A landscape with many valleys, sampled at points; each row gives a point and its height.
A ball rolls from a point to whichever of its 2 nearest points has the largest drop for the distance, and stops where none of them is lower. Distance is the straight distance between rows; heights are no part of it.
vos: [-30  35 -17 -51 -39  27  32 -17  18  23  49  21   2  62  21 -28   9  -5
  26  25  29 -28   9  -8  -2   2 -16  -9 -49 -15  -3   5   9]  (h 4.78)
feme: [ 22 -34 -44  64  30 -45 -25 -15  22  39 -22   8 -21   1 -22 -45 -33 -12
   9 -68 -27  45 -41   8  33  26 -15 -19  43  13  37 -12  -1]  (h 6.65)
godi: [-18 -10  66 -32  13  -3 -16  15  30 -44  -6 -13  25 -20  -3 -12 -24   1
 -34  28   4  39 -37   4  -9 -22 -16  52  30  33  25  10  24]  (h 7.15)
nev: [ 48  43  65  13 -16  55 -18  30  -2 -25  35 -29  43 -53 -16  74   4  35
 -33   8  -1 -12  27  18 -12 -26  42   9  28 -16  19  23 -25]  (h 4.84)
Tuvo: [-35 -41  14  -8   7 -22 -25  15  58 -35 -21  -8 -11  16  21 -60 -32 -14
  22 -30 -19  18 -48   9  19  -9 -45  25  29  56  18  12  17]  (h 5.72)
gerem: [-47 -13 -10  27 -11  -6  76 -26  -5 -14 -17  11 -13  35  45  26  20  30
  10  10  41 -77  47   9 -27 -12 -14   3  -2 -28 -36  -2 -15]  (h 2.52)
Kez: [-50   2  -5 -47  21  29  12 -35  51 -13 -12  10 -45  65  -7 -26  22  -7
  33 -30  -8 -41  11   4 -16  23  15  53 -32  -1 -20  13  -7]  (h 5.41)
vefum: [  9 -10 -10   8  -1  -4 -16   0  -3  11  22  31 -17  39  62 -60   5 -56
  11 -22   3  61 -45   4  25   3 -68 -43 -25  48 -18   2  17]  (h 3.95)
sov: [-11  -3  28  -7  18   3   2 -71  15   5  -9  -9 -42  12 -11  30  15  47
  -2  10 -19 -42  13   7 -54  30  28  17  14 -37 -33 -11 -30]  (h 4.11)
rar: [ -9  18   3 -19 -22  22  28 -52 -17  29  23   5   1  47  23  35  45  27
  -7  33   6 -29  24   2 -74  10  11 -20  -9 -53 -32 -11 -11]  (h 3.72)
dopo: [-50   4  14 -23  33   6  16 -34  46 -22 -17  16 -47  48  23 -15  18   7
  33 -15   3 -22  -1  12 -38  29 -17  28 -19  10 -29  -2   8]  (h 5.77)
gudat: [ 27  41 -40   2  -8  41 -71  59 -57  53  -3 -22  71 -56 -45  16  14  -5
 -28  12   0   0  38 -28  13  -6  63 -13  -8 -21  37   9   5]  (h 4.88)
mova: [-31 -14  11  -5  20  -1   7  -5  18 -46   9  28 -16  51  72 -38   3 -37
  25 -14  15  11 -39   6  17  -5 -65 -16 -19  57 -15   2  32]  (h 0.83)
big: [-23  -9 -69 -66 -37  24 -21  41 -15  39  17 -31  25  47 -61 -26 -14 -23
 -20   3  24 -18  24 -18  53  17  33  22 -53  -5  15  26  31]  (h 7.90)
Puti: [-26  -6 -32 -47   5   0   3  21  35 -24   5   5  -6  45  -4 -30 -34 -34
  31 -20   8 -38  -1 -13  56 -13  -4  15 -42   5 -16  23   3]  (h 8.41)
dobi: [ 22  12 -20 -10  -5  15 -39  38 -34  61   2   7  -3  20   5 -52  11 -29
 -21  15  24  70  -9 -21  20   6 -21 -34 -37  19  -3   2  11]  (h 5.58)
zuna: [ 43  28 -50  28 -31 -19 -12  16 -45  70  22  32   2 -19  18 -40  25 -47
  41  16  12  31   3 -26  28 -32 -37 -57 -41   3  -9  -7 -28]  (h 2.96)
zegek: [ -3  -9 -54   4 -41 -20  44  -6 -20   9  40   7   8  -6  11  19  -9  -9
  36  12   3 -50  38  -8  -2 -20  -4 -28 -23 -44 -31 -17 -28]  (h 1.98)
Gira: [ 14 -23  29   9  13  -1  -4  26   3 -19   3  17  17 -20  23 -25  -3 -33
 -20  -8 -12  52 -12   1  12 -21 -35 -23   0  35 -10 -11  11]  (h 6.59)
pazet: [ -1  19  30  16 -24  16  50  -8 -38   0  34  41  20  23  45  14  45  -1
 -20  35  28  18  19  18 -29 -13 -14 -41 -26  16 -22 -15  14]  (h 3.01)
mef: [ 11  11  49  41  11  17  27  17 -32 -36  13  41  39 -14  32  36  43 -24
 -40  11   1  37  18  30 -15 -24 -10 -39   5  44 -24  -7   6]  (h 5.83)
Gat: [-12 -39 -25  23  25 -37 -18 -35  38  14 -31 -20 -53   9 -31 -29 -39   2
  15 -37 -21  33 -56  23  23  29   3  28  52  11  50  -9   2]  (h 6.79)
Nuleb: [ 57  30  45  46  16  17 -36 -24 -12   9   6 -12 -30 -41   9  51   9  23
   0 -20 -25   8  -4   9 -20   0  34  -8  60  -6   0   4 -42]  (h 5.49)
ser: [ 12  38 -33 -36 -47  21 -19  26 -40  60  31   4  40  11 -22 -31  20 -15
 -23  47  20  19  28 -27 -11 -29   4 -21 -54 -29  21   6   6]  (h 4.25)
liv: [-10  31 -29 -22 -48  11  25 -63  -6  46  45  12 -12  49  16  -4  43  16
  18  38  18 -26  20  -3 -44  12  -8 -34 -30 -43 -24 -20  -7]  (h 4.14)
monud: [-53 -17  58  -4  18  -5  31  13  19 -74 -22  19   4  -1  21   1  12  12
 -15  19  26  -1  -7  11 -29 -10 -36  28   3  31  -7   7  35]  (h 7.80)
bod: [ 57  24 -77  46 -26 -33   2  17 -48  56  30  40  -6 -34   0 -20   0 -54
  78  -1  16  15  -8 -28  29 -35 -44 -58 -35  -6 -13 -11 -49]  (h 2.55)
tef: [ 29 -14 -22  55  31 -31 -28 -34   5  38 -17  14 -37 -10 -16 -18 -11   3
   8 -45 -36  42 -24  -1  -1  21  -8 -26  42  -6   8 -17 -11]  (h 6.32)
fibo: [-17 -45  -9  14  12 -29 -11  11  53 -46 -15  -1 -15  -3  19 -45 -51 -26
  36 -50 -22 -12 -38  -9  44 -13 -43  -4  17  37   5   6   7]  (h 6.00)
rolem: [  3 -28 -20  12   7 -24   3 -45  31  10 -17   2 -50 -13 -33  22 -12  34
  23 -14 -26 -38  27   4  -4  12  30   0  18 -34 -20 -14 -28]  (h 4.71)
Foma: [ 28 -14 -49 -40   7   5 -40  -8  -8  56 -15 -37  12  -7 -84  -2  22   9
 -28   4   2 -14 -43  -2  28  93  56  22 -21  19  35 -23  26]  (h 7.52)
miras: [ -4  15  97   4  25  -1  12 -22   3 -55   4  -9  10 -29  21  46  13  23
 -39  35   0   2 -26  23 -46 -11  -6  39  39  30   6  10  10]  (h 8.12)
zor: [ -6 -10  12  11  20 -18 -19 -26  -6   2 -32 -60 -38 -21 -24  32 -33   6
  -2  -1 -27  40 -58  20  12  22  51  55  50 -23  57  -2  -6]  (h 7.22)
lubag: [-32 -12 -16 -20  29   0 -19 -49  47   5 -41 -10 -59  22 -49 -22 -10   5
  19 -25 -14   4 -35  16  17  38  28  68  20  17  19   2   5]  (h 6.66)
Zoneg: [  5  18  49  22   7  23  32 -31 -43  -3  24  22  10  20  43  42  63  13
 -25  31  19   6  12  25 -59  -6   0 -25  -4   0 -34 -11   2]  (h 3.52)
bap: [  0  -7  16  13  21   0  -2 -27   0   8  10  27 -29  25  52 -16  30 -14
   0  -6  -1  53 -29   6 -22  11 -46 -34  -6  26 -35 -16  14]  (h 2.68)
Vupef: [ 49   4  14  48  22 -15 -17 -40 -13  15   0   5 -35 -28  13  40  11  32
   6 -26 -32  -2  14   0 -31   4  19 -32  45 -18 -21 -15 -44]  (h 5.75)
rubos: [-27   0  46  -9  40 -15 -26 -49  29  -6 -24 -10 -28   8   7 -20  -2   8
   1  -5  -5  38 -52  12 -31  20 -32  40  39  28 -11  -4  15]  (h 7.19)
binu: [  1  13  60 -31  14  -2 -21   4  10 -25 -12 -33  11 -35 -18   6 -34  14
 -35  38  -3  35 -27   4  -8  -7  14  57  29   5  28  10  17]  (h 7.29)
novog: [ -9  18 -28 -32 -53   9  44 -16 -24  10  38  -4  34  17   5  24  31  10
 -17  47  11 -35  49  -7 -38 -14  -6 -31 -10 -64  -4  -5  -1]  (h 1.89)
femaz: [-36  -6   6 -14  35 -25 -32 -60  45  15 -31 -13 -51  26 -20 -27 -10  10
  16 -29  -9  29 -54  17 -15  41 -13  53  35  27   3   2   6]  (h 6.93)
Demed: [ 34  40  58  -9   3  41 -12   6 -11  -7  22  -2  40 -24  -5  48  21  21
 -47  18  -2   9  18   1 -34 -24  23  -1  -4 -15 -10  19   8]  (h 5.04)
vulu: [ -2 -30 -32  37  20 -47  42 -18  18 -11  -3  23 -42  -3  34  10 -20  -9
  57 -49   4 -29   3  -6  11   3 -36 -36  -4  -4 -43 -18 -17]  (h 2.81)
Gefa: [ -2 -21  56  31  18 -25   3 -19  20 -42 -21 -12 -12 -33  33  24 -12   3
   3  13 -26  19 -40  23 -36 -17  -5  21  66  30  18  -7  -7]  (h 4.97)
nezib: [-10 -24  63   1  10  -1  36  21  25 -65 -31 -12   0 -37   4  46 -19  38
  -8  38  -9 -31   4  13 -29 -25  13  37  45   2  19  -2 -11]  (h 4.31)
Miz: [ 19   0   3  17  -5   7   4  -7 -21  20  14  41 -14  15  48 -35  31 -38
   3   7   6  75 -23  -2  -1  -7 -53 -62 -32  34 -23 -13   1]  (h 3.39)
vobug: [ 10 -29  30  48  26 -33  -6 -38  29 -13 -15   1 -27 -25  29  -9 -11   9
  10 -26 -39  36 -43  25 -28  -4 -25  -4  59  19   7 -21  -8]  (h 5.32)
Koze: [-47 -10  -8 -17 -24  -2  75  48  24 -73  -6   6  30  17  13   6  -8   8
  20   1  36 -73  35 -10  19 -36 -12  21 -31 -30 -13  24  18]  (h 8.47)
Dudo: [  3 -10 -38  29 -28 -15  43 -38 -42  14  29   0  11   7  40  57  27  23
  -1  15   8 -64  62  -3 -41 -11   6 -33  12 -58 -35 -15 -46]  (h 2.87)
seg: [ 10 -39   9  50  17 -28 -13 -18  26  -1  -4  17 -10 -20  32 -32 -15 -12
  11 -40 -40  39 -36  11  -3 -17 -45 -27  34  29  -6 -18  -2]  (h 5.63)
Ran: [-24  -1 -69 -58 -46  14   0  28   2  19  28 -14  26  33 -47 -16 -23 -28
   3   7  13 -32  35 -21  46 -14  11  10 -51 -34   2  21   8]  (h 7.99)
Bar: [  7 -28 -19  12  -8 -23  -1 -17  35   7 -30 -13 -49 -29 -46  13 -45  23
  15 -13 -30 -17   9  10  26   2  49  12  30 -24  12 -18 -16]  (h 5.00)
luvu: [ 22  55 -16 -14 -63  21  -2  -2 -43  61  47  40  45  -2   2 -42  48 -18
  -5  67  25  16  27 -27 -20 -30 -13 -52 -51 -14  15   3  -1]  (h 3.97)
Bimef: [-11 -30  43   7   8 -22  14  10  33 -54 -29 -10 -14 -34  11  11 -31  20
   3  19 -17  -3  -7   5 -13 -17  -2  21  41  11  15 -11  -4]  (h 4.64)
Tumop: [  5  44  61 -34   0  47   2 -15 -10  -5  31 -21  44  -8 -13  47  24  44
 -64  22   6  -8   7  -3 -50 -11  27  17  -2 -44 -10  37  16]  (h 4.77)
nomo: [ 11  -8 -59  21   5 -39  21 -26   4  28  22  24 -49  19  15   2 -11 -25
  64 -40   0 -20 -12 -13  24  -2 -32 -46 -26  -8 -35 -13 -19]  (h 2.97)
podo: [-25 -27  28  11  17  -9   8 -10   6 -37   7  28  -9  23  57 -26  22 -25
   4  -7  10  40 -31  21 -10  -6 -61 -25  -6  49 -25 -17  27]  (h 1.81)
dasen: [ -1 -40 -29  26  10 -33 -37 -10  32  17 -28 -11 -27  10 -16 -51 -46 -14
  11 -54 -26  36 -47  16  39  26 -16   7  35  32  41  -1  14]  (h 6.52)
fimol: [ 50  12   3  66  26   2 -38 -27 -16  35 -18 -14 -27 -31  -4  25  -5  10
  11 -35 -50  54 -41   3   1  16  25 -13  71 -11  42  -7 -20]  (h 6.22)
nesom: [-32   3 -10 -19 -38   9  79  -5 -18 -26  20   1  37  25  23  29  28  37
 -19  36  33 -54  46   9 -38 -23   2 -13  -4 -57 -12   6   9]  (h 2.45)
led: [ 40 -29 -72  25  16 -27 -41  27 -10  55 -28 -11   1  -1 -41 -48  -1 -30
  -7 -47 -11  31 -31  -1  45  69  -3 -35  -3  35  33 -14  21]  (h 6.94)
geba: [  9  -7  32 -14 -12  15  37  39  -4 -38  13  -1  54 -27  -4  41   1  29
 -42  25  -4 -34  49   9 -21 -42  21  -6  12 -31  -7   5  14]  (h 4.26)
diza: [-11  33 -39 -30 -47  14   2 -39   1  59  46  21 -26  47   1 -27  15 -16
  19  17  14 -22  12 -10  -8   4 -11 -23 -41 -22 -10  -8  -4]  (h 4.46)
vonat: [ 49 -17 -84  39  -2 -34 -31  58 -35  56 -11  -4  13 -16 -14 -45 -24 -57
  21 -48   8  41 -11 -29  80   6 -25 -53 -22  14   9   6 -12]  (h 6.92)
vuk: [-15   4 -12  17 -26   3  56 -51 -37  15  21   5   5  40  50  47  50  38
 -14  24  30 -51  53   8 -61   0   4 -25  10 -52 -29  -6 -21]  (h 3.27)
nivir: [ 38  17 -17  28  27  12 -61  23 -41  45 -31 -13  24 -41 -24 -23  -1  -4
 -23 -20 -22  55 -18 -17  18  32  23 -19  19  20  30  -8   7]  (h 6.10)
tamul: [-13  15  43 -19  19   2 -22 -22  -4  -5 -17 -53 -20 -27 -28  28 -33  23
 -24  21 -13  21 -34  12   5  23  47  66  32 -20  40   4   7]  (h 7.39)
rab: [-37 -18   9 -42  13  -2 -28  15  43 -26 -25 -13 -15  14 -25 -51 -40  -8
   4 -17  -1  10 -12   0  30  14  -5  52   8  38  16  19  17]  (h 5.11)
Kugo: [ 20   5 -74  18 -39 -24  17 -23 -37  46  43   8  -9 -12  -3  18  12 -14
  37  18 -12 -36  39 -13 -11 -18 -13 -38 -26 -55 -22 -17 -37]  (h 1.48)
Gelud: [-48  -5  16 -57  16  20 -12   4  56 -35 -24  -9 -11  33 -35 -40 -23   1
   5  -5  -1 -21   4  -5  12  12   8  67 -18  10   6  28   8]  (h 4.72)
pep: [  9 -43 -33  31   9 -49 -21  11  41 -11 -16  -6 -22 -12  -6 -48 -62 -27
  28 -67 -26  12 -37  -3  58  -6 -34  -6  29  26  17   2   1]  (h 6.23)
bopif: [ 26  -7   6  31  30 -24 -20 -49   1  19 -21   0 -47 -15 -14   7  -7  23
   2 -19 -34  25  -9   2 -17  14   8 -13  39  -9  -4 -22 -13]  (h 6.04)
Falo: [-10 -22 -13  -1  -2 -14  16 -74  23   7 -12  -2 -41   9 -29  35  10  43
  22  -6 -27 -66  35  11 -30  25  42   6  18 -44 -38  -9 -44]  (h 4.44)
bogal: [ 42 -13 -55  25  33 -25 -50  -1 -19  65 -32  -6  -3  -3 -52 -27  19 -14
 -14 -32 -12  34 -41   2  17  83  18 -20   2  23  41 -25  15]  (h 7.14)
romad: [-27 -25  -1  34   6 -26  51 -17  -4 -22  -9  20 -21  10  52  24  13  13
  18  -2  24 -46  30  11 -13  -4 -16 -18  -7  -5 -47 -15  -1]  (h 1.87)
vuveg: [-36  -1  28 -44   7  13  17 -15  57 -33 -30 -20 -16  12 -39  -7 -10  25
   1  10  -4 -28  17   4 -21  10  23  58  -6 -17   0  10  -6]  (h 4.29)
Nubir: [ 44  20  -3  43  10  21 -53  35 -35  20 -17 -49   4 -66 -19  44 -26   6
   4  -9 -31  39 -15  -2  32  13  63   3  51 -10  67 -14 -13]  (h 5.73)
non: [-22 -22 -16 -34  -7 -12  14  42  39 -44   1  -5  10  -8 -20 -15 -48 -13
  16 -10   0 -41  26 -14  50 -19   0  17 -29 -15 -11  10   0]  (h 8.28)
zeki: [ 11  -9  27  28   2   2  39  -6 -22 -23   5  10  20  -8  33  59  26  32
 -30  16   8 -42  53  18 -33 -22  17 -23  12 -12 -26 -10 -11]  (h 1.92)
veb: [-16  -6 -13 -30  15   2 -10   2  19 -12  11  18 -30  50  37 -39 -18 -28
  27 -18   5   9 -21   0  31  10 -41 -16 -33  26 -21   6  17]  (h 1.93)
Bovi: [ 32  42  -1   5  -5  27 -44  13 -36  29   2 -54  15 -52 -51  42 -18  19
 -27   1 -15  -1  -1 -10  13  25  90  27  17 -26  50  -4  -6]  (h 5.29)
logib: [-57 -10  28  -7  14  -2  31  33  61 -89 -37  10  -9  14  12 -14  -4  14
  21  -5  13 -43  10 -10 -11   0 -24  57  -8  35   7   9  16]  (h 5.37)
tavu: [ 41  53  12  12 -11  65 -70  59 -41  31   6 -18  70 -60 -34  39   9   5
 -26   6   3  14  34 -15  18 -19  47 -11   1 -20  26  31   1]  (h 5.12)
pavu: [ 46  37  -3  12  12  26 -53  41 -36  17  -9 -64  25 -66 -30  41 -10   5
 -11   6 -23  26 -31  -2  37  43  80  21  28   4  74 -16  -7]  (h 5.51)
guga: [-21 -29  -8 -19 -22 -16  42  58  20 -60   7  -1  38 -16  -7   9 -39  -5
  12   2  16 -53  31 -15  37 -45  -8   2 -24 -23 -20   2   8]  (h 8.37)
muf: [ 25  32  39 -22   9  38  -8  13 -26   3  18  14  36  -7   1  21  33  -4
 -45  28   5  49   3  -2 -25 -15   3 -14 -22  -1 -21  13  18]  (h 5.30)
Lilu: [ 36  14 -87  34 -39 -38  14 -12 -40  55  42  28 -11 -27 -11   7  -3 -28
  66  -2  -2 -15  15 -24   8 -28 -30 -39 -34 -33 -22 -17 -44]  (h 2.01)
Niv: [ 31  34  38   7  16  22 -45  -3 -19  11  -4 -24   8 -47 -11  15 -18   7
 -30   3 -15  48 -23  -8   0   7  21  15  35  10  16  -1  -2]  (h 8.51)
Mader: [ 35  -9 -57 -23  29  -9 -53  -7 -15  63 -24 -13  -5  25 -67 -17  30  -7
 -19 -15   6  11 -52   4  12 101  22   8 -25  34  27 -17  28]  (h 7.35)
Nid: [-12   7  -7 -11 -33  -1  43  37  -5 -37  42  33  25  23  43 -21 -10 -32
  20  23  48  -8 -10  -6  45 -31 -29 -25 -48  25 -13   7  23]  (h 2.98)
Bom: [ 11 -25 -22  24   6 -32  34 -18  -1   0   4  17 -29  -9  29  21   4  13
  24 -12  -4 -36  30   2 -10  -4 -13 -28  -8 -23 -48 -24 -23]  (h 2.08)
los: [-43  -1   5 -43  31  19  -6 -14  63 -41 -30   0 -47  50 -20 -40   1 -13
  34 -35 -16 -31   2  -6   3  15  22  70 -19  24   5  26  -5]  (h 5.09)
vugur: [  36   14 -115   20  -38  -30  -31   55  -75   74   15    9   23  -31
  -47  -34  -12  -63   49    3   22   -4   13  -31   56  -17   -9  -23
  -47  -13   19   13  -30]  (h 7.18)
neda: [-23  -8 -30 -43  -9   9  -9  -7  12  26   4   1 -30  33 -30 -15 -10  -5
   6 -12  -8 -16  16  -7  20   5   5   7 -31 -19 -23   2   7]  (h 8.20)
Dobak: [-41 -10  -1 -31 -19   9  56  -3  24 -36  -9  -6  27  14  -5  24  11  35
  -4  18   6 -65  56   4 -34  -5  10  11 -10 -56 -18   4   1]  (h 2.99)
Rir: [-18  22 -20 -61 -24  23  -7   6  11  23  31  14 -16  73  14 -39  -7 -19
  13  12  25   0  -2  -7  19   4 -12  -5 -57   8  -4  19  14]  (h 5.06)
pobak: [ 55  27  66  45  -4  35 -29  -6  -8 -14  22 -31 -20 -42  18  79   2  30
   7  -6 -11   5   5  18 -11  -2  42  16  57 -17  19   7 -54]  (h 5.28)
Vetip: [  49   16 -105   19  -27  -37  -34   61  -50   55    7    2    9    1
  -23  -48  -25  -68   45  -13   22   14  -16  -29   74   -9  -23  -34
  -40   17   11   15  -22]  (h 7.07)
lipi: [ 45  19  -8  64  40   6 -58  -2 -32  57 -31  -7  10 -34  -7  -4   9  -1
  -4 -31 -29  62 -54  -5   4  37  10 -24  51  18  47  -5  -9]  (h 6.38)
fipig: [ 56  34   8  64  20  23 -50   7 -28  31 -20 -37 -17 -55   0  52  -7  14
  18 -34 -30  39 -25   4  16  20  46  -4  65 -15  51  -1 -29]  (h 5.96)
fekin: [  7  38  22 -12 -55  16  64  37 -39 -15  37  52  66   8  19   3  43  -9
 -39  49  34  27  12  23   3 -39  -7 -43 -48  19   6   2  24]  (h 1.99)
Zit: [-38 -15  36 -25  30  -9 -20 -25  37 -23 -12   8 -20  25  24 -28   7  -5
  13 -10   5  31 -45  14 -30  11 -59  24   9  40 -20   0  21]  (h 7.41)
vofer: [ -7 -11 -12  -8 -12 -11  21  19   6 -20  29  24  -3  26  37 -20 -16 -28
  35  -4  20  -5  -6 -11  34 -18 -32 -29 -36  10 -27  -4   3]  (h 2.64)
Sovir: [-44   0  49 -23  22  15  32 -31  38 -41 -24  -1  -4  24  -4   6  17  42
   0  21   8 -29   8  11 -57  21   3  51  -3 -17 -19   8   1]  (h 3.78)
Divi: [-36 -30   8 -26   5 -20 -43  16  48 -27 -30 -27  -8  30  -8 -66 -50 -22
  12 -20 -14  26 -47   9  32   8 -19  56  37  59  32  18  19]  (h 5.44)
nel: [-47 -22  50 -14   3 -13  26  25  57 -84 -41  -6 -12 -13   4  -2 -21  22
  18  25  -3 -20  -7   1 -23  -3 -19  56  32  26  23  -4   4]  (h 5.01)
kib: [ 41  21  36   1 -18  30   2  44   1 -26  24  -4  54 -57 -11  58  -6  22
 -29   9 -18 -29  60  -2  -9 -50  36  -6  20 -29   5   9 -13]  (h 4.57)
letik: [-15 -20  44  36  17  -2  47 -18 -16 -39 -19   7   2  -2  42  61  20  62
 -34   7  22 -72  34  19 -48 -18  25   6  41  -9 -20  -1 -21]  (h 2.57)
panif: [ 12   8  60  -1  18  24  21  16 -22 -31  11  30  37  -7  18  27  28   0
 -44  22   7  36   4  17 -31 -18  -8 -16 -12  25 -21  -4  28]  (h 5.57)
Fus: [-20 -14 -13 -57 -23   9   3  47  26 -23   5 -11  35   4 -36 -18 -39   4
  -9   6   6 -27  40 -17  32 -20   6  19 -34 -33  -2  16  17]  (h 8.18)
pas: [  7 -26  14  -3   1 -15   7 -18  20 -16 -37 -28 -44 -26 -33  30 -39  29
   8  17 -30 -22   8   9   5  -3  62  39  44 -34  18 -13 -21]  (h 5.23)
Tubuf: [-28  -6 -52 -39   3   5  -9  -3  26   5   2  -3 -34  47 -30 -16 -18 -30
  31 -36 -12 -43  10 -13  52   0  19  26 -37  -8 -12  19   1]  (h 8.31)
Tufot: [ 24 -28 -21  35  16 -22 -17   2   7  13   1  18 -18  -7  27 -40 -10 -31
   9 -45 -19  49 -25 -12  23  -9 -51 -44  -4  19 -15  -8   0]  (h 5.95)
zabu: [ -3  -5 -60  -1 -16 -33  23  -3  -1  13  33  11 -17   9   3   9 -12 -27
  53 -16   5 -38  16 -17  26 -16 -17 -29 -33 -27 -37 -16 -24]  (h 2.44)
Gamus: [  7  28  57 -16  16  35  10 -42 -27   1  21   4  11  18  22  36  44  27
 -43  31   9   8  -1   5 -64   7   0  -2 -12 -14 -36   8  11]  (h 3.98)
Pav: [ -8   3  60   2  27  13  27 -42  -7 -24 -11   2   0  10  27  50  26  57
 -33  16  19 -39  12  22 -69   5  15  14  20  -8 -35   5  -5]  (h 3.21)
Gazi: [-52  -8  19   2   8  13  64 -27  22 -34 -28   4 -13  35  26  23  26  47
  -2  10  26 -58  35  16 -53  14  -6  30  -2 -20 -28   6  -6]  (h 3.16)
Fip: [ 62  22  51  42 -16  43 -27  17  -5  -7  16 -18  12 -62   1  72   5  30
  -3   1 -15 -12  39  16   1 -22  40  -3  49 -16   6   8 -47]  (h 5.08)
Nes: [  8  11  65  -5  23  10  -4 -60  -8   0   8  -9 -22  -2  13  51  15  45
 -21  12  -3 -30   1  10 -60  22  27  17  29 -26 -22   0 -29]  (h 3.71)
vetur: [ 20  38  57  26  28   0 -40 -41 -22  14   1 -40 -19 -36  14  33  -2  12
 -14   0 -20  50 -49  10  -7  15  11  32  47   0  33   3  -7]  (h 8.38)
kol: [ 27  37 -48  14 -13  37 -67  54 -76  66  -6  -3  54 -43 -27  10  34 -17
  -9  24  -2   5  46 -27  10 -27  35 -37 -23 -36  21  16  -8]  (h 4.69)
guge: [ -2  19 -21 -45 -19  18 -32  16 -16  46  18   9 -16  60   3 -55   2 -24
 -10  10  36  43  -9 -12  18   8 -21 -10 -50  25  -4   9  27]  (h 5.33)
tamo: [-19  -3 -53 -69  -8  30 -30  20 -14  48  -8 -34   8  51 -67 -26  -1 -14
 -30  -3  22  -5  -1  -5  36  63  41  31 -49  18  15  15  42]  (h 7.78)
gunaf: [ 23 -37 -69  18  13 -37 -26  33   8  12 -11 -10 -13   2 -19 -45 -61 -44
  16 -72 -11  13 -21 -18  80  10 -18 -21   1  23   5  12   6]  (h 6.50)
mela: [ 40 -30 -77  38   7 -39 -38  46 -11  41 -20  -5   4 -10 -29 -41 -37 -35
   7 -66 -10  34 -16 -14  73  34 -18 -29   0  29  28   2   7]  (h 6.72)
giviz: [ 10 -22  -5  45  -2 -19  38 -27 -31 -10  10   6  10 -11  35  62  19  35
  -6  -1   3 -74  61   8 -32 -15  16 -28  26 -32 -39 -19 -41]  (h 2.47)
dis: [-17  -9 -33 -50 -23  13  -8  21   2  23  10  -9  10   7 -47 -10 -25  -3
 -20   5  -7 -14  39 -17  21  -8  24   7 -30 -38  -4   2  12]  (h 8.08)
tuzis: [ -2 -24 -51 -53   0  18 -30  -6   0  42 -23 -32  -4  24 -82 -17  15   3
 -16 -17  13 -16 -23   1  43  82  46  44 -23  31  25  -8  36]  (h 7.65)
reg: [-65  -1 -10  -7  -8   3  71  20  34 -54 -14   2   3  34  16  -2   7   4
  28 -11  24 -78  35   0  -5 -13  -4  37 -32 -26 -14  12   1]  (h 8.57)
tofe: [-57 -26  45 -11  23  -6   9  -2  46 -62 -23  10 -10  17  30 -21   6  -3
  16  -3   8   5 -28   5 -27   0 -53  31   9  52 -10  -2  26]  (h 7.61)
Zamo: [ -4 -25  38  52  17  -9  41   0 -11 -50  -3  26  10 -19  44  17  20 -17
 -22  -6   7  16  10  23  -7 -21 -29 -33  10  35 -27 -23   9]  (h 6.12)
duk: [ 19  38  93   5  24  14 -26 -40  -6 -14  16 -21   0 -33  19  46  14  12
 -35  17 -10  29 -33   8 -28  -2   5  29  34  14   8  20   0]  (h 8.25)
Vopab: [ -4  39 -31 -28 -74  12  51 -18 -27  16  63  22  46   8  10  -9  34   6
  -2  61  31 -28  38 -15 -32 -18 -18 -40 -26 -39  11   4  10]  (h 1.34)
gafub: [-14 -19  43 -15  -2   2  37  27  18 -53 -10   1  26 -24  -1  25 -15  42
 -24  26  -2 -41  29   8 -23 -32  13  18  13 -11   0  -1  11]  (h 3.94)
ledas: [ 28  35 -28 -11 -26  36 -40  49 -57  62   6   5  50 -17 -18 -16  28 -25
 -24  42   3  32  36 -23   5 -34  20 -30 -39 -21  16  10   8]  (h 4.47)
fuzu: [ 29  -1 -22   3  13  13 -42  45 -39  45 -22  -7  18 -19 -12 -35   0 -22
 -29  -9   3  62  -4 -22  26  15  -9 -25 -16  21   3  -7   9]  (h 5.82)
lasif: [ 23  44 -28  -8 -10  34 -57  26 -49  47   2 -46  51 -49 -67  30   8  15
 -31   3  -9 -21  24 -28   6  26  94   5  -2 -36  43  -2   7]  (h 5.10)
turus: [ -9 -31  55  19   8 -11  13  30  15 -61  -5  19  42 -33  23 -24  -8 -37
 -27  -2 -16  40 -15  15   7 -35 -35 -20  25  62   3 -11  20]  (h 6.80)
dip: [-37 -19  22 -12  23  -5   0 -33  49 -26 -33  -1 -48  14  -3  -8 -13  14
  23  -7 -11 -12  -7   7 -22  16  -7  32  13   9 -11  -8  -8]  (h 6.11)
Birek: [ 25 -10 -51  13  -4 -25 -22  29 -14  34   7  13 -20  17  14 -46 -14 -46
  21 -33   8  41 -21 -14  52  -2 -45 -55 -35  20 -17   4  -3]  (h 6.24)
Nik: [ 27  43 -27 -16 -49   8 -12   3 -39  57  43  38  18  16   9 -48  24 -29
   9  45  39  20   1 -25   9 -19 -22 -40 -55  13   6  -2   0]  (h 3.68)
Povi: [-29  -4  73 -11  28   9  42  -7  -1 -58 -13  20  23   0  16  27  24  33
 -38  31  13  -7  -7  23 -47  -8 -13  27  11  17  -8  12  28]  (h 7.97)
vubuk: [  4   4   8  -8 -32  -2  45  44 -19 -18  33  37  37   4  30  -7  18 -18
 -12  32  27  20  17   3  22 -35 -23 -33 -46  12 -14  -7  23]  (h 2.53)
kugud: [-11 -22  57 -16   8  -9 -17  39  22 -47  -5  -7  40 -22   8 -35 -23 -22
 -41   7  -3  59 -30   7   8 -30 -25  21  25  58  17   4  29]  (h 6.98)
gil: [-29 -15  10 -21  19 -14  -9 -21  40 -21 -36 -21 -44   1 -37  -7 -36  15
  15   0 -18  10 -16  13   5  18  20  54  34   5  21  -2  -9]  (h 6.39)
tifu: [-48  -2  -9 -26  14  -1  28  48  62 -87 -21   2  -4  28  10 -26 -18 -16
  36 -26  -7 -59  12 -26  25  -7 -10  55 -28  21   2  25   3]  (h 5.71)
Rifar: [-17  21  65 -42  14  29  22 -24   4 -15   8  -7  23  12  -5  30  19  44
 -43  34   8 -11  -5   4 -63   5   7  27  -9 -35 -18  22  16]  (h 4.43)
dirot: [ 20  28 -56  -5 -38  -9 -25  22 -30  68  29  17 -10  17  -4 -53   5 -38
  24  15  24  25   1 -26  32 -12 -21 -38 -59   6  -2   0  -7]  (h 3.36)
bafip: [  5 -12  20  35   3  -7  33  16 -24 -17   7  38  12 -14  46  -5  21 -32
  -8   0  -6  40   0   4  14 -24 -39 -48  -5  30 -32 -23   2]  (h 6.36)
Fega: [-43 -12  26 -30  -5   6  60  21  36 -60 -32 -16  31  -2 -14  25   2  54
 -11  19   5 -73  42   7 -35 -13  18  39   6 -38   7  18   0]  (h 3.46)
lubo: [ -9 -25   0  28  22 -38 -25 -34  17   5 -32 -35 -43 -12 -14   2 -33   6
  14 -10 -34  44 -65  18  -7  14  17  40  65  -2  46  -9  -7]  (h 7.03)
nule: [ -1  32  10  13 -58  11  74   2 -47   5  42  42  50  17  38  16  45   5
 -29  43  30  -8  28  15 -17 -36 -10 -44 -22  -3  -8  -6  12]  (h 2.54)

Call two points neighbours if one is among the 2 nearest of the other. Go from one point of each pair to the other, from neighbour to neighbour, staying as low as possible. Name the highest point that can't be avoided.
Gelud / mova | feme
Gelud / zeki | lipi
mova / Vopab | Nid
Vopab / fekin | nule
romad / Kugo | nomo

For each start below, name the point where the ball stops.
fimol | Kugo
bogal | Gelud
feme | gafub
kugud | fekin
Demed | fekin
ledas | Kugo
Povi | Gelud
Vetip | Gelud
Birek | gafub
lipi | zeki
pas | zeki
